Each row is a point on a tangle of strands that fork, close into loops and nearly touch. The rows are in no order.
Two points are linked if the straight distance between their rows is under 44.5. Some points are linked to none.
lefa: [-20  -4  14 -30 -29  32 -27   3]
vivod: [  3 -10   9  52  28  30  10   5]
vuli: [ 75  42 -42 -21  16 -35 -10 -21]
dulin: [-20 -57   6  44  -6 -14 -34   4]
fosi: [-23  51   7 -45 -31  15 -42   9]
fuva: [ 60 -11  -3 -56  25  23  44 -26]
simuk: [ -8  78   6 -10   6   6 -17  15]
pepag: [ 36 -20   2  16  42  14  48  -6]
zuno: [ 37  77 -15 -34  25 -40  11   0]
diges: [-31 -54   5 -20 -38  -7  -2  -3]
mozub: [ 13  21  -8  91  48 -21   0   8]
Vogu: [-12  74   5  10   6  -7 -34  16]
mugib: [ 15   3  27 -52  11  66  49   6]
deso: [-28  44   1   7 -15 -36 -68  14]
Veki: [-68 -22  -8   7 -42 -38  39   1]
pogi: [-30  27  -1  13 -15 -54 -64  15]
sizov: [-1 -2  9 66 29 16 -8  7]
lupeg: [ -9   6   2  92  31 -13 -41   6]
bepaf: [ 23  13  20 -58  19  42  50   2]
Torut: [-13  66  11 -31  -8  21 -22  16]
gesen: [-10 -14   5  74  21   1 -37   6]
Dirot: [-44 -57   0 -14 -43 -21  23  -3]
zuv: [-35   7   3 -62 -52 -11 -24  -1]
dak: [ 66 -43 -10 -15  34  18  43 -30]
rin: [-13 -40  18 -33 -25  67   0  -3]
bifid: [ 90  10 -56  18  10 -14 -23 -15]
Bige: [ -9 -13  22 -45 -23  76   9   1]
senin: [ -3  23  -4  94  38 -15 -28   9]
zaka: [-73  -6 -13  24 -39 -49  30   4]
sunu: [ 45  33 -15  -4  35 -29  21  -6]
kinab: [ -5 -60  13  59  11  38 -12  -1]
foz: [ 72 -29 -15 -36  25  19  34 -35]
pev: [ 79   5 -44  13  25 -32  -7 -19]
sapup: [-43  -9  -1 -49 -51 -32   0   0]
sek: [ 41   0  10 -65  26  33  53 -15]
zem: [-28  25   5 -50 -41   3 -42   2]
madu: [-27 -41   3  28 -17 -34 -31   6]
tavu: [-59  -5 -11  19 -35 -70   6  17]
Sokul: [-24  64   3   7  -9 -19 -62  14]
Bak: [  2  53  -3  49  32 -14  -8  12]
tidi: [ 68  20 -32  -3  27 -35   5 -17]
boti: [ 28  17 -10  45  43 -19  25   1]
Nedi: [-24 -21   8 -38 -39  24 -22  -2]
ker: [-28 -38   5 -32 -40   1 -16  -4]
vofis: [ 19  79  -3 -19  24 -19  13  10]
Non: [  7  35  15 -22  15  32  24   9]
pof: [-14 -59  14  47   0  15 -28  -2]
fori: [ 58  60 -29 -33  20 -44  -1 -14]
digit: [29 33 -2  0 35 -5 30  4]
lipif: [ 18  29   9 -12  28  13  28   6]
kipe: [-12 -63  17 -17 -24  69   1  -8]
timav: [  0 -51   8  84  31  36   0   0]
lur: [-36   0  -5  14 -25 -64 -42  16]
lavap: [ 60 -37  -8   3  43   5  46 -22]
muref: [-58 -38  -6  -5 -44 -29  41  -3]
reka: [ -3   0  25 -50  -8  78  30   6]
Lagir: [-22 -91  11  -8 -33  24   7 -11]
Ziri: [-45 -18  -4  10 -32 -62 -14  15]
napu: [ 20 -16   7  43  40  20  35   4]
puz: [-16 -81  14  -5 -26  45  -1 -13]
relat: [-14  22  12 -15  -9  38 -16  10]
zimo: [-57  -4  -5 -37 -54 -38  26   0]

A piece is all that can be reached along the links. How many separate loops has the piece of each point below (a circle has one, a figure eight two, a Y none), and how many tips (points with one link)?
Non: loops 0, tips 3
sek: loops 0, tips 2
Dirot: loops 0, tips 2
dulin: loops 0, tips 2

A fork is a point with three links, a tip a point with one. Leave the first point through the second and follow the links. Name the first fork or tip that comes.
pepag / napu: mozub
vuli / fori: vofis
muref / Dirot: relat
fosi / zem: zimo
dulin / pof: timav
timav / kinab: madu
rin / kipe: Lagir
